Each scene shows the same named points in several views. A view is turned or mirrored, shifted and resized as a whole, has a little noise and may leave points out.
In the rows, zero is written as 128.

Scene 1
View 1
Q_614: [ 96 141 101 118 114 109 132  95  73 152 154 121 114 114 170 139 105 141
  99  93 131 118 130 110 109 100 139 106 122 153 109 114  81 106 159 124
 116 114  86 111 161 154 109 155 139]
Q_280: [ 87 107  63 124 122  93 127  85  52 153 156  92 112 112 196 136  86 134
  98  96 114 105 154 130 115 106 143 135 104 138 101 114  72 116 182  97
  97 117  71 112 152 186 118 145 137]
Q_368: [ 65  88  56  98 101 137 130 100  81 136 163 113 113 140 158 178  84 134
  99  98  87 102 128 136 142  78 174 137 122 135  72  54  51  82 169 103
 151 133 114 102 119 180 118 168 120]
Q_379: [110 132 105 104 130 125  94 104 115 106 156 162 121 121 151 179 109 108
 138 120 122 119 142 104 157 115 152 128 103 129 131  72 104 110 116 122
 179 137 131 130 123 130 139 164 153]
Q_784: [152 187 159 121 142  91  98 104 126 126 148 170 125 107 143 124 143 133
 149 111 180 139 125  86 119 142 127  93 124 146 156 145 119 100  95 163
 156 115 111 148 162 100 150 173 177]
Q_19: [107 135 120 107 107 119 123 123 106 123 161 159 125 125 131 156 109 136
 122 116 124 106 126 116 129  94 164 111 127 138 110  78  84  79 124 126
 179 134 128 112 130 131 132 177 145]
Q_991: [123 131 134 115 118 103 112 138 109 101 161 180 132 114 127 158 105 119
 141 144 125  91 152 118 139 107 163 121 108 120 131  75 103  91 107 110
 204 147 136 117 119 121 148 173 159]
Q_866: [118 120 105 136 129  70 120 114  62 130 159 131 124  96 177 126  92 124
 123 129 128  88 177 128 117 118 144 135  90 124 135 121  99 120 150  91
 135 131  83 116 144 159 140 147 159]
Q_31: [106 177 148 124  92 107 159 115  70 168 154 140 122 106 143 117 119 164
  83  92 151 113 110 103  72  82 138  67 149 170 109 128  79  89 154 141
 118 109  85  91 182 129  90 163 138]
Q_550: [102 150  81 111 143 122  92  59  90 138 147 124 109 111 197 168 111 106
 117  87 138 146 138  86 142 127 118 121  97 150 138 110 109 149 148 129
 104 110  86 136 162 147 110 137 148]
Q_869: [146 161 143 123 143  86  94 109 117 115 153 167 127 105 148 131 129 123
 154 125 162 122 144 101 131 142 136 112 108 131 154 130 118 104 100 139
 168 125 114 145 146 114 159 167 176]
Q_600: [110 100 101 124 121  91 113 132  82 105 164 154 129 110 152 153  85 114
 135 147 106  77 176 136 143 105 166 145  90 111 124  75  95 102 133  82
 185 149 120 111 113 153 151 161 154]
Q_215: [128 152 119 121 140  96  97  97 102 121 152 154 120 105 167 147 116 115
 138 119 147 123 151  99 133 131 131 119 100 135 147 116 114 123 119 125
 149 123 104 137 149 129 139 155 165]
Q_841: [101 127  96 118 121 106 119 102  76 132 156 134 119 111 169 154  95 121
 115 112 121 106 152 114 128 104 146 125 103 137 119  96  91 115 149 105
 139 128  97 115 143 155 123 151 145]
Q_574: [102  94  47  99 152 114  77  68 120 117 156 111 108 138 180 171 107 112
 147  96 120 136 138 121 173 140 153 160 103 120 109  94  80  99 133 125
 149 126 115 160 117 170 167 171 152]
Q_923: [ 77 126  62 102 124 140 106  68  81 139 151 115 107 123 189 184  97 110
 102  87 110 133 134 100 146 102 136 127 102 148 109  77  87 133 164 115
 114 118  95 117 147 164  99 140 130]
Q_241: [ 92 124  87 111 116 118 122  95  84 139 157 124 115 122 165 155 101 132
 108  99 119 115 132 117 128  99 150 120 118 142 105  92  78 102 152 118
 137 123 101 113 142 158 119 160 138]
Q_553: [101 141 104 115 118 115 121  99  83 138 155 137 118 113 164 151 105 128
 110 103 127 115 135 108 122 102 142 112 114 145 118  99  91 111 146 119
 136 121  99 112 150 145 114 155 143]
Q_878: [141 174 145 110 141 112  88 100 135 113 150 177 123 113 140 152 137 119
 151 113 164 138 125  85 139 136 134 103 118 140 152 114 120 105  93 156
 174 122 127 147 148 102 146 171 170]
Q_427: [ 89 106  20 102 168 124  61  30  95 125 148  94  99 121 230 190  98  83
 135  83 116 155 155  99 181 150 122 167  72 130 131  96 103 162 157 111
  96 114  85 161 138 183 136 131 148]
View 2
Q_19: [132 194 146 149 162  89 115  99 165 112 116 124 103 108 142 168 129 137
 130 121 109 123  75 151 119 130 131 119 157 123 131  95 187 141 182 136
 160 107 224 148 165 147 150 139 121]
Q_600: [164 185  81 133 160  89 106  97 180 121  96 129 141  84 134 179 143  73
 116 116 111 119  79 130 121  96 109 105 157 132 141  85 167 129 195 110
 176 134 199 145 159 161 171 124 108]
Q_866: [145 147  91 115 164 121 127 107 166 141  79 137 150 103 160 125 150  79
 115 113 109 120 103 125 106 113 142 123 155 123 113  94 150 100 180 122
 175 126 171 116 140 158 130 104 114]
Q_427: [106 191  78  79 103  74  79  60 183 173  61 113 137 112 104  60 169  75
  83 116 101 106  86 115 103 156 156 144  64 111 102 151 118 138 129 139
 142 177 114 142 124 146 142 179  87]
Q_368: [117 207 139  93 116  33 136  71 181 143  75  89  89 114 127 170 133  86
 121 101  64 141  68 106 114 140  94 122 146 111 103 104 193 141 172 121
 148 148 229 142 188 145 155 144  72]
Q_784: [123 166 150 184 194 157  92 126 152 108 130 155 129 115 158  96 139 178
 125 135 154 104 101 191 113 139 193 137 140 119 131 113 153 122 167 155
 169  76 169 134 116 150 117 143 169]
Q_31: [105 130 190 121 168 120 172 108 129 130 107 137  94 142 204 135 122 169
 141 114  83 131  93 139  96 159 174 133 178 116  94  95 193 107 167 174
 153  93 230 109 163 131  87  90 116]
Q_878: [129 186 138 181 183 135  77 112 155 105 136 153 124 106 140 114 139 173
 121 138 149 101  85 188 120 139 181 131 127 127 144 115 156 143 164 156
 163  93 174 153 124 147 138 160 158]
Q_280: [114 151 119  73 128  85 154  87 168 165  52 108 124 124 158 112 146  72
 113  98  72 135 100  98  96 141 130 135 146 107  81 108 160  99 165 125
 158 147 180 106 158 150 116 107  80]
Q_869: [138 174 121 176 188 143  86 119 163 111 121 151 140 103 145 112 144 144
 120 132 152 106  97 177 118 123 170 130 141 123 138 105 150 125 176 136
 174  93 166 138 120 157 135 141 158]
Q_550: [108 159 113  98 134 104 106  78 153 154  87 136 125 123 148  83 152 124
 101 123 101 105  86 131 100 159 180 140  99 120 106 132 139 130 136 167
 142 145 153 132 131 137 118 144 103]
Q_841: [133 165 112 110 147  93 124  88 162 139  88 128 124 110 152 138 143 101
 115 114  95 121  86 126 108 131 140 123 142 122 115 103 164 124 168 139
 159 134 191 130 153 146 136 122 102]
Q_241: [116 177 137 107 139  80 130  86 165 140  86 116 107 118 148 134 137 113
 119 111  86 128  82 125 109 143 136 129 141 116 105 108 173 128 165 139
 154 132 201 132 161 144 132 132  98]
Q_923: [108 175 119  80 116  68 120  64 160 157  80 116 106 122 142 118 147 106
 105 114  76 117  73 112 103 159 149 131 108 120 102 126 158 139 143 159
 138 159 183 139 158 133 133 144  77]
Q_991: [161 194 109 167 177 103  92 106 169 100 126 144 127  88 137 182 134 124
 124 128 129 112  74 161 126 105 132 108 157 137 155  87 176 144 191 129
 171 109 211 157 154 155 168 138 132]
Q_379: [140 201 109 146 155  89  82  87 170 117 117 134 121  97 126 150 143 124
 114 128 121 109  70 153 122 126 142 118 123 131 141 109 163 152 169 141
 157 128 192 161 148 146 163 160 119]
Q_553: [122 164 131 115 149  97 127  90 155 138  96 130 114 117 158 133 138 122
 119 118  95 120  85 132 109 142 152 127 141 121 113 108 168 126 163 151
 154 126 198 131 154 141 129 125 105]
Q_614: [111 155 148 103 146  98 146  93 153 144  84 122 108 130 168 120 136 124
 123 111  86 129  92 125 101 150 153 134 148 114  95 107 173 114 161 151
 153 122 198 119 157 140 110 115 101]
Q_215: [134 167 110 143 170 125  96 103 159 127 107 146 138 107 147 112 147 127
 112 127 129 106  92 155 111 131 168 128 130 126 129 110 146 125 164 146
 164 115 165 137 128 150 133 137 132]
View 3
Q_215: [120 132 132 118 158 149 136 124 125 166 108 159 121 113 127 170 123 153
 173 152 153  92 113 135 161 133 118 125 119 139 119 145  98 129  94 123
 134 142 122 115 117  86 120 179 146]
Q_600: [196 110 122 128 218 151 140 172 136 196 113 183 130 123 148  97 136 134
 180 110 174 147  92 106 176 132 122 143 106 174 104 146 134  84 101 146
  85 147 144 156 103 113 109 166 136]
Q_614: [139 141 117 139 137 168 173  71 104 127 129 116 122 127 102 133 150 128
 179 147 149 108 132 112 156 119 145  95 113 155  88 109 114 123 106 125
  73 113 112 113 139 134  93 146 103]
Q_878: [ 91 148 180  97 168 150 131 121 146 181 115 155 125 109 156 194 120 123
 203 157 168  60 131 152 166 128 116 144 132 130 134 156  86 175  98 115
 151 170 125 105 113  69 129 159 175]
Q_379: [157 117 156 117 198 153 120 133 155 170 119 176 127 124 162 120 129 122
 203 113 166  96 103 131 174 136 124 130 123 134 117 131 105 138  85 120
 124 147 137 130 111  93  90 146 160]
Q_923: [163 109 111 142 148 165 131  68 130 105 127 150 121 137 117  93 141 143
 183 107 135 101 106 119 160 137 143  75 116 121  93  86 105 123  74 108
 105  92 119 116 136 123  50 139 118]
Q_553: [148 133 126 132 153 164 161  87 119 142 129 139 124 127 119 133 144 129
 180 134 155 106 124 120 161 124 135 109 115 152 100 117 115 122  98 125
  92 123 126 120 130 121  92 147 119]
Q_866: [160 123  90 136 162 151 160 141 100 170 105 153 121 119 101 141 134 165
 147 149 152 143 103 109 160 131 123 121 102 176  98 143 124  76 106 147
  84 126 120 136 120 116 126 191 110]
Q_991: [165 133 166 113 216 156 146 154 150 209 125 173 132 120 172 139 138 108
 201 121 191 113 111 126 178 125 116 166 115 167 124 157 125 125 107 137
 107 174 158 146 102 100 119 152 158]
Q_550: [123 115 108 134 124 154 124  75 119 110 112 151 115 123 102 144 124 170
 165 138 125  84 108 135 154 144 130  78 120 111 105 103  88 130  72 105
 138  99 106 102 136  97  77 167 128]
Q_784: [ 67 166 170  98 146 151 152 116 124 184 109 132 121 102 136 226 118 130
 192 187 164  60 146 152 159 120 115 143 130 142 131 166  83 173 111 121
 142 169 112  98 119  70 153 174 164]
Q_368: [208 106 125 144 203 168 147 107 138 130 132 141 129 140 138  25 158  96
 218  92 157 139 111  90 168 123 164  84 115 153  68  90 126 112  94 128
  33 108 115 136 124 152  54 107 115]
Q_574: [144  92 119 119 202 136  90 171 147 137  83 162 120 117 135  58 107 138
 214 133 127 109 100 111 162 141 153  70 132 113  84 123  74 134  77 117
  89 115  70 107 111  87  93 152 159]
Q_19: [155 141 167 120 196 166 159 116 141 177 134 143 130 124 159 121 150  91
 215 125 183 104 129 117 171 116 137 138 121 162 105 134 119 143 112 131
  79 155 137 131 116 119 102 126 143]
Q_31: [116 182 149 137 113 186 222  27  87 145 153  80 123 126 101 187 171 101
 182 166 172  94 168 120 154  98 142 123 111 182  97 115 128 145 131 130
  60 133 132 112 148 149 112 132  92]
Q_869: [ 97 146 155 102 169 145 139 147 130 193 102 154 124 103 140 195 114 138
 185 170 164  83 124 142 164 129 114 146 125 148 129 167  91 147 106 128
 135 166 118 114 110  72 149 181 163]
Q_427: [146  69  73 134 150 134  69 122 138  86  83 181 111 126 102  73  99 196
 169 117  95 100  74 125 156 164 139  36 123  77  92  91  66 111  44  98
 142  70  76  99 128  81  56 175 141]
Q_241: [159 127 123 136 165 165 154  96 121 137 125 133 124 129 120 102 146 121
 193 128 153 114 121 108 161 126 146  96 115 149  88 111 114 121  99 126
  73 115 114 121 129 128  84 137 118]
View 4
Q_215: [105 127 163 106 144 125 117 133 122 116 150 141 136 128 139 146  91 115
 110 108 160 113 137 102  79 125 152 164 151  94 110 154 115 145 143 160
 192 123 123 117  99 145  91  88 119]
Q_280: [116 119 100 108 145 215 120 101 123 152 202 124 166  84  58 135 106  97
 121 124 151 116 124 135  80  92 132 121 173 108 106 145 103 158 179 153
 164  84  90  81 143 138 152  64  83]
Q_241: [101 139 127 110 142 161 130 126 122 118 205 134 148 108  94 132 100 117
 122 137 151 109 112 138  90 115 149 127 146  89 109 140 122 160 183 153
 169  74  94 113 128 144 135  73 114]
Q_553: [102 140 136 111 140 143 132 138 129 117 197 140 141 113 106 132 104 117
 124 127 152 109 128 128  87 122 145 145 150  95 112 147 130 162 174 151
 166  91 104 104 124 141 126  77 111]
Q_379: [ 83 147 162 100 138 113 127 137 116  95 170 131 128 118 141 134  72 137
 112 135 158 109  94 100  80 125 165 139 116  61 121 143 117 136 151 158
 203  73 113 142 110 157 106  96 134]
Q_841: [104 136 133 106 142 157 125 127 125 124 185 127 136 103 100 127  90 120
 120 126 152 115 121 117  74 107 146 137 150  90 120 144 116 153 164 155
 173  82 104 104 128 144 129  76 105]
Q_368: [ 84 153 105 109 142 180 135 116 113 113 234 116 146  90  70 116  84 133
 125 169 147 107  72 148  90 101 158  87 124  63 119 126 118 157 200 153
 168  15  70 132 152 154 167  71 117]
Q_600: [ 97 140 144 113 156 142 106 126 111 125 151  94  92 117 112 104  44 141
 111 138 146 128 109  92  41  83 161 119 136  64 150 136 106 142 140 179
 184  47 107 134 135 156 124  81 110]
Q_427: [ 91 113 124  56 117 212 127  82 117 131 181 148 229  37 107 190  99  96
 107 111 178 107  58  88 100 114 142 138 138  73  78 154  59  94 143 126
 253 110 116  97 106 156 121 102 103]
Q_869: [108 122 181 120 155  99 105 134 111 107 126 140 117 163 162 145  82 115
 105 107 160 114 152 107  81 134 162 169 151  94 110 155 122 152 136 173
 191 138 125 141  84 144  70  89 136]
Q_574: [ 87 115 136  94 148 183 104  83  90 117 165 127 179 103 115 168  75 108
 102 141 166 104  67 122 102 116 169 109 129  62  90 138  77 121 158 160
 229  80  93 161 104 160 112  93 135]
Q_784: [110 121 188 125 153  83 115 145 116  98 136 161 127 179 172 156 106 107
 109 103 162 105 170 125 100 156 160 185 156 109  95 160 138 167 152 169
 179 161 127 138  71 136  60  87 145]
Q_878: [ 95 134 190 113 145  77 122 147 118  86 144 156 128 162 177 152  93 122
 108 115 163 104 137 113  98 156 165 174 133  85 102 155 134 152 148 162
 196 135 127 149  77 147  68  95 151]
Q_614: [110 135 125 116 142 161 134 131 131 124 208 145 152 115  90 134 120 106
 127 126 151 107 140 148  96 122 139 143 162 110 101 147 133 174 189 151
 153  98  95  94 126 135 133  68 106]
Q_923: [ 92 144 119  83 121 177 148 123 134 116 224 147 183  64  92 148 112 115
 125 129 159 104  89 120  98 121 139 136 136  84  98 146 110 139 179 129
 191  77 102  89 129 147 144  84 103]
Q_550: [102 128 139  82 122 162 141 122 135 119 193 160 189  79 118 167 120 101
 118 106 168 105 115 108  99 132 136 166 152 100  88 159 106 135 160 132
 201 127 119  84 106 141 114  90 105]
View 5
Q_991: [152 125 139 130 143 127 136 149 174 139 158 123 166 125 123 116 115 143
 121 182 147 125 106  97 119 166  93 157 161 172 101  92 137 170 112 105
 139 166 192 122 152 134 106 143 131]
Q_550: [146 118 133 139 120 150 147 146 120 131 123 113 145 104 153 140  97 127
 144 119 163 136 153 115 145 134 139 156 142 130 134 121 112 116 140 119
 153 125 128 126 146 135  93 104 117]
Q_427: [148 122 135 141 125 130 158 130 109 129 124  76 151 104 143 134  70 146
 130  86 166 150 154 120 135 154 130 146 143 101 161 110  90  55 139  91
 168 102 141 127 150 126  92 111 111]
Q_31: [153  90 147 137 100 154 128 169 137 114 130 187 142 113 178 147 126 114
 155 189 138 120 119 112 148 120 166 175 123 163  92 130 131 203 132 138
 142 151 126 131 119 125  88  94 137]
Q_869: [149 145 141 126 134 162 131 168 153 153 156 130 138 121 136 135 122 109
 120 175 179 130 138 109 147 153  98 150 170 168 106  93 133 139 125 116
 122 180 154 136 157 129 101 134 112]
Q_215: [146 134 135 131 129 153 136 154 143 142 141 126 145 115 140 135 111 120
 126 158 165 132 142 108 143 148 111 151 157 149 114 105 126 132 131 115
 131 154 151 129 154 133 100 127 117]
Q_866: [136 128 130 129 112 140 129 142 137 123 119 157 149 123 147 127 101 131
 109 186 127 137 126  98 133 155 118 144 136 113 112 112 122 124 128 103
 115 128 168 122 147 121  98 133 128]
Q_841: [146 111 136 136 118 130 140 140 139 120 129 137 158 116 148 128  99 141
 130 161 136 133 120 104 130 150 130 157 134 132 117 114 118 140 127 106
 144 128 163 122 139 126  96 119 130]
Q_553: [151 105 139 137 118 136 140 148 138 121 132 139 154 113 154 133 105 135
 139 157 143 129 122 109 133 142 138 162 136 144 115 116 120 153 129 115
 151 137 152 126 135 127  94 111 131]
Q_368: [162  73 152 145 114  92 152 134 144  98 144 127 177 117 152 120  81 173
 139 149 117 133  81 108 109 165 148 171 116 136 125 108 104 148 114  84
 186 116 184 123 114 112  89 109 147]
Q_923: [151  94 136 144 118 124 152 135 126 114 124 111 162 104 153 132  85 151
 149 118 141 134 129 113 129 140 150 164 128 127 136 123 106 128 132 109
 173 111 147 121 134 131  91 100 130]
Q_614: [152  97 143 139 105 139 138 153 129 114 128 155 149 114 166 140 103 130
 142 161 139 131 122 113 139 136 153 165 125 137 115 121 115 153 131 115
 150 130 141 129 127 120  88 103 132]
Q_574: [161 118 155 137 124 119 154 148 133 129 160  95 151 119 140 130  81 146
 115 126 169 148 118 119 129 177 115 151 149 133 142  84  95  78 118  73
 169 138 171 138 138 109  89 125 116]
Q_19: [158 102 149 135 129 125 140 155 162 126 159 133 163 121 141 124 111 144
 136 173 146 124 100 107 124 157 121 168 146 173 104 100 127 175 114 106
 158 160 176 129 133 126  97 123 135]
Q_784: [154 140 147 127 131 175 132 181 150 157 159 137 129 118 145 146 132  94
 131 172 194 127 146 117 159 139 109 157 172 183 102  96 134 154 130 128
 125 191 133 142 153 131  97 125 108]
Q_241: [155  97 146 139 113 126 143 147 137 115 137 137 157 115 156 131  96 143
 138 154 138 132 111 111 130 150 142 164 129 141 118 113 113 145 125 103
 160 130 159 127 128 120  91 110 134]
Q_280: [146  98 140 138  95 126 138 139 116 102 112 159 151 116 168 135  84 142
 127 160 120 141 118 109 133 147 155 154 113  99 127 121 103 115 132  97
 145 104 151 125 124 110  87 108 134]

In a view up to two points have been moved. Name them for each view, in the order of its rows, or write -.
view 1 => Q_427
view 2 => Q_866
view 3 => Q_923
view 4 => -
view 5 => Q_574
